Each row is a point on a tangle of strands that fork, close into loops and nearly touch. The rows are in no order.
In the rows, zero is written as 128.
Points whose rows are less than 125 apart are linked; no others are. Some points are linked to none.
Ludiv: [187 168 143  60 116 127  97 117 102 177 138 143 139 145  94 139 123  94
 105 169 106  78 131 165 146 121 139]
ravim: [101 108  99  59 113 108  79 157 109 134 141 120  94 142 140  94 134  27
 147 102 113  70 108  94 148 181 138]
fala: [ 77 143  79 127 144 131  75 155 132 110 153 120 146 158 153 116 192 129
 135 105 132 140 113 166  87 179  89]
foram: [145  94 137 141 166 119 132 127 100  82  63  69  70 123 167 115  99 163
 154 127 145 133 187 115 107 130 113]
nolaz: [148 119 129 152 115 117 120 103 119 103 159 123 186 115 130 141 141 130
 124  96 123 111 131 157 128 110 101]
Gok: [167 162  93  98  80 108 133 151 139 136 120 150 138  79 115 167 149  98
  36 155 146 143 131  79 144 114 166]
Ror: [208 168 147  74 132 114 127 101  75 161 115 105  94 141 109 166 101 113
  95 174 136 104 140 127 160 130 146]
Kir: [150 102 157 154 139 106 177 136 151 155 104 123 127 173 125 113  73 150
 161  96 163  98 179 145 136 141 103]
sube: [152  89 146 134 115  93 131 174 147 135 110 143 164 204 107 114  99 122
 156 124 175  85 163 157 138 136  83]
venot: [175 136 172 121 199  83 123 116 113 152 109 145 128 147 123 100  90 139
 101 162 134  99 168 146 167 110 142]
Mupaz: [114 143 111 163 131 155 150  73 117 114 117 104 111 134 164 165 110 189
 144  51 144 171 124 148  68 151  96]
nov: [ 94 171 120 147 161 128 153 160 158 182 129 137 124 169 120  90  81  77
 143 157 127 173 113  79 142 188 146]
Geluv: [125 111 123 147 124 127 184 126 137 155 124  71  96 201 121 109  19  94
 175 128 126 131 113  80 131 138 118]
kanes: [150 106 119 125  76 130 117 182 141 118 136 163 102 154 141 184 177 102
 193 184 124 121  87  91 165 102 114]
nolog: [149 123 116 145  54  78 118 155 135 113 131 133 152 121 107 170 168 101
  61 150 166 137 155 103 139 116 136]
Debu: [171 150 120  44  73 130  96 157 117 150 128 159 129 156 104 163 140  92
 138 190 110  67 111 139 166 112 133]
pasi: [112  97 131 125  59 108 119 160 171 143 145 179 179  92  95 132 114  90
 136 132 143 110 119 103 177 131 144]
suniv: [119 120  98 130  79 150 112 185 118 124 107 101 101 176 154 152 128  80
 161 147 159 155 138  89  87 182  98]
Gizo: [143  93 155 100 116 167 155  96 147 152  98 179  91 109 120 111 111 157
 162 131  72 109 144 134  96  65 118]
Marel: [131  89 160 165 114 112 167 149 146 120 128 126 113 142 143 137 100 146
 184 143 158 140 157 102 135 131 108]
gom: [128 110 100 140  92 158  79 158 107 113 101  81  76 146 139 141  94 107
 163 131 134 123 139 105  57 169 116]
somit: [120 107 123  94 141 119  72 146 118 113 114 100 112 110 128  69 111  61
 136 110 109  73 111 113 159 145 121]
vav: [111 138  84 142 114 115 147 145 178 123 154 180 197 105 142 100 129 127
 153  57 106 115 104 152 122 145  88]
kabam: [123 164 167 110 180 141 136  64  97 160 118 108 114 172 123 141 140 181
 105 113 124 140 154 192 106 143 128]
nakav: [135 144 120 134 142 137 121 141 150 136 132 150 172 178 115 109 144 141
 124 105 146 112 153 203  97 156  82]
des: [101  93 120  73 139 197  95 108  88 103  93 108 106  69 123 124 126 156
 106 138  89 124  99 131  83  86 199]
sab: [117 122 139 131  76 120 116 178 142 140 152 163 122 145 110 175 164  95
 151 191 164 144 119  93 158 147 128]
Guz: [124 125 150 111 174 155 104  83 125 156 100 109 121 141  85  78  99 154
  79 100 133  58 136 194 144 121 158]
dorur: [ 99 102 132 140  60 140  98 179 145 114 121 125 111 136 125 157 167  89
 141 161 184 147 154  93 124 164 119]
rin: [ 66  84 109 163 128 141  70 163 121  79 142 138 121 107 158 126 203 105
 165 130 109 151 110 115 116 122 120]
Rava: [176 121 102 114 105 108 102 149  89 123 175 122 161 109 138 156 208  92
  94 143  92 107  99 104 165  86 144]
penof: [ 81 119 125 105 177 157  71 102 128 132 119 115 135 120  85  68 128 169
  83 125 156  96  95 197 140 132 166]
vebep: [135 181 171 111 139 151 149  88 152 201 149 175 145 164  89 126 121 132
 120 114  99 125 134 170 118 129 125]
leko: [175 161 116  66  71 125 118 167 113 131  94 137 117 174 134 161 109  92
 140 167 150  89 124 106 161 140 122]
zilet: [120 152  60 114 108 156 139 150 181 129  96 163 156 113 156  78 112 132
 134  50 128  96 113 165  97 167  98]
galik: [197 164 132  86 139 133 162 124 131 137  95 150  86 143 142 141 134 126
 166 172 114 112 134 136 129 106 112]
Naba: [119 137  79 156  79 110 109 151 150  84 121 124 167 110 165 144 234 122
 105 105 134 163 143 113 107 124 105]
Ful: [116 143  79 144 117 140 102 149 136  90 126 137 175 130 178 131 197 139
 153  90 120 141 124 152  87 139  90]
kone: [108 111  93 163 145 108 128 151 124 132 175  88 129 189 120  77  94  84
 143 109 121 110  86 148 121 167  64]
dok: [171 156 149 123 159  75 144 138 123 171 154 152  76 165 104 183  98 139
 134 201 166 141 146 112 184 145 138]
Voluf: [116  89 130 168  98 130 183 127 103 116 129 127 105  99 161 203 165 212
 136 120 142 175 183 142 102 117 115]
kevor: [142  75 147 158 125  93 143 114 112  91 172 120 186  93 106 134 143 130
  98 119 127 112 129 128 149  77 135]
soz: [161 161 166 126 181  91 127 141 120 143 116 134 105 166 125 122 123 127
 128 186 158 138 160 123 150 151 122]
lef: [148 142 150 123 135  91  90 124 132 182 169 173 149 123 113 147  81  96
  88 174 136 137 126 121 178 109 146]
gudu: [133  94 134 158 175 122 111 157 111  89  95  78  82 174 153  87  90 111
 165 127 136 117 142 116 103 143  88]
fol: [ 74 113 111  92 151 189  62  91 103 117 125  87 106  91 110 101 117 153
 107 135 124 118  83 162 106 125 178]
rako: [167 184 135 138 105 131 161  92 112 148 130  93 127 137 145 170  95 117
 135  91 154 158 147 104 106 160 111]
toz: [109 137 134 127 160  93  83 126 123 109 129 116 119  87 124  78 112  62
 101 110 108 127 113  80 171 133 140]
mog: [172 108 181  85 168 129 131 103 111 154  82 125 130 146 100  91 100 139
  93 130 119  58 170 185 155 105 151]
Pomad: [146 102 162 111 152 135 193 116 134 139  65 154  82 121 157 121 122 190
 164 119  96 127 174 161 116  88  99]
ved: [141 107 174 117 142 140 167 104 117 142 175 166 142  92  93 144 148 152
 117 170  87 114 108 155 151  77 162]
banad: [119 108 126 186  70  70 133 136 151  92 164 124 174  96 107 150 156 111
  74 110 134 148 138 100 137  98 131]
dem: [176 156 169  95 172 113 122 109 103 169 165 160 125 159  88 138 154 139
 111 200 105 104 134 189 147 109 134]
kikat: [144 137 180 105 194 113 159  79  89 146 143 151 136 151 111 132 157 182
 101 143  98 121 141 205 136  96 127]
kig: [114 155 115 107 145 167  76 128 122 125 115 113 141 163 128 119 161 141
 121 131 152 126 149 193  79 172 112]
Mor: [115 113 116 149  90 124 133 144 164 116 164 163 189  88 128 135 147 109
 163 106 111 119 107 130 136 118 115]
Mim: [111 129  97 114  96 180 135 126 165 112  77 148 152  65 139 118 132 143
 106  94 148 132 135 125 115 136 154]
somi: [ 55  99 111 152 113 166  88 138 134  88 139 124 100  58 142 121 146 114
 160 128 102 160  97  76 114 130 159]
tuzar: [ 78 169 124 148 160 155 153 137 175 141 135 147 142 126 134  94 107 126
 160 126 123 174 100 102 128 166 141]
Bap: [100 137 150 167 146  91 150 113 128  86 151 118 109  76 121 130 157 125
  85 162 111 190 106  54 159  86 175]
tad: [102 167  93 183 146 158 162  95 133 142 142  88 112 162 140 110  77 168
 129  55 153 151  86 152  84 166  89]
dilim: [136 166 148 169 161  94 178 106 139 108 144 146 119  80 144 137 126 138
 150 153 117 181 110  63 161 108 138]
gegez: [149  98 151 130 169 115 161 110  93 106  85  92  96 128 159 130 119 192
 148 113 125 127 191 169 125 103 104]
vop: [ 71 167 131 141 167 144 128 101 138 117 153 142 149 114 138 123 150 164
 167 130 108 185  84 134 107 130 136]
gaso: [130 161 151 137 168 112 158 135 131 166 133  96  97 180 118  96  44  91
 168 157 118 143 115  70 155 153 147]
zas: [ 99 158  76 172 163 140 156 130 135 141 150  80 120 170 140  70  74 118
 135  92 123 139  80 134 108 175  89]
pake: [ 99  66 132 130 157 139 155 101 102  79 118 119 131  72 148 132 138 198
 130 117 110 150 110 122 104  62 163]
sut: [ 68 144  81  89 154 136 104 149 169 111 117 161 132  90 159  59 157 112
 143  98 100 118  95 116 129 175 140]
panu: [140 152 127 105 122 144 148 133 171 182 144 191 179 180 101 105 139 114
 146 108 103 113 133 191  96 129  83]
sos: [ 73 100 106 117 124 177  91 153 164 111 110 149 102  77 142  79 115 111
 172 122  86 119  93 103 112 144 144]
geguv: [123 111 135 184 103  90 114 132 106  81 166  87 111 134 133 173 226 115
  94 159 136 170 135  92 138 102 129]
Rez: [122 157 133 123 174  80  76 132 128 159 156 147 151 123 125  95  85  71
  97 123 112 127 126 118 159 139 131]
nim: [123 142 150 144 153 154 132  88 129 143 147  77 101 146 110 107  63 133
 140 104 128 116 123 135 122 143 130]
vunik: [108  94 108 106 160 153 113 101  89  96  91 136 128  82 145 132 164 183
 147 140  76 146  84 143  68  60 170]
Kobav: [166 146 149 131  97  82 134 125 131 176 151 174 130 149 111 185  75 132
 107 162 166 126 148 113 182 124 138]
mogak: [115 154 143 106 141 173 125 101 118 151 103 130 124 153 119 152 174 176
  96 148 171 147 166 183  99 169 145]
Buz: [122 101 112 150  92 143  99 170 127 112 144 148 119 108 167 153 192 105
 191 152  86 142  96  93 117 108 123]
tomos: [130 166 136 134 142 147 156  92 115 128 167 149 156  97 129 152 172 156
 127 143  95 156  97 136 131 104 148]
bodo: [110 106 133 125  87 188 164  96 133 127 111 141 134  77 130 162 130 168
 106  97 130 148 134 131 101 122 158]
vevu: [118 106 153 125 133 172 129  92 136 151 108 112  76 136 109 116  87 162
 153 108  99 112 147 153  86 107 135]
musa: [119 143 104 153  94 100 109 143 117  91 163  99 159 121 131 153 245 130
  56 132 120 172 125 113 116  96 149]
sura: [132 165  77  88 130 168 119 127 162 123  54 142 142  98 147  75 118 129
 105  72 134  92 126 150 123 161 136]
lanu: [132  76 159 146  78  94 129 141 156 143 139 167 171 109  80 136 104 125
  96 141 177 104 160 129 174 117 150]
nofat: [ 98  95 147 144 153 108 182 110 107  69 146  91 124  67 139 136 155 177
  99 129 117 171 116  71 131  63 177]
dusa: [182 153 148  93 116 110 120 126 100 135  98 100 122 151 131 133  74  92
 130 133 147  96 142 105 156 132 128]
Gezas: [ 97  91 137 152 105 141 204  95 125 114 118 126 127  74 141 179 147 203
 100  76 146 178 152 124 116 106 141]
gede: [144  73 170 127 124 116 165 124 128 134 143 172 172 102  94 131 132 156
  93 134 136  99 152 167 155  90 145]
Pasab: [199 155  69  84 103 100 100 163 109 138 137 142 140 111 122 176 187  86
  53 164 127 112 111  99 161  96 155]
giz: [125 121 126 150 147 155  93 123 103 114 118  41  69 152 137 104  68 122
 137 114 149 105 129 116 100 164 108]
dasar: [140 169  83 154  95 152 137  97 126 103 112  82 131 109 164 158 120 132
 121  57 155 163 138 112  75 164  91]
Sifa: [123  97 136 153 123  93 139 150 127 127 152 100 139 195 110 108  64  80
 167 121 130 109 106 109 152 136  91]
bive: [124 133 157 173 130  96 171 117 145 110 129 113 125 110 139 123  79 121
 157 112 147 157 135  67 150 130 119]

A fork is a point with three links, a tip a point with one. Leave the first point through the second and follow the links. Name the first fork or tip that comes.
rako; dasar | gede
fol; des | sube
sube; Kir | ravim
tuzar; nov | rako
sut; sos | giz

How many points has the smallest loop of links through each point below? Write none if it is on no loop.
Pomad | 8
Ludiv | 5
lanu | 6
Mim | none

A piece is two or more points that can be reached from each other along the links. Count, over all rows, the pieces, the separate loops (a circle has one, a figure eight two, a Y none), the forks (points with three links) and the tips (points with one).
pieces | 4
loops | 3
forks | 6
tips | 8

Name the points in between on the shortest way along the links from the first point to the second, in order.
panu; dusa | nakav kig mogak kabam kikat dem Ludiv Ror
des; Rez | fol penof Guz mog venot soz dok Kobav lef
Guz; Marel | penof fol des vunik pake nofat Bap dilim bive
zas; Pasab | kone Sifa Geluv gaso nov tuzar vop tomos ved gede kevor banad nolog Gok
sut; Gizo | sos somi rin Buz kanes sab dorur suniv gom giz nim vevu
kevor; Voluf | nolaz Mor vav zilet sura Mim bodo Gezas
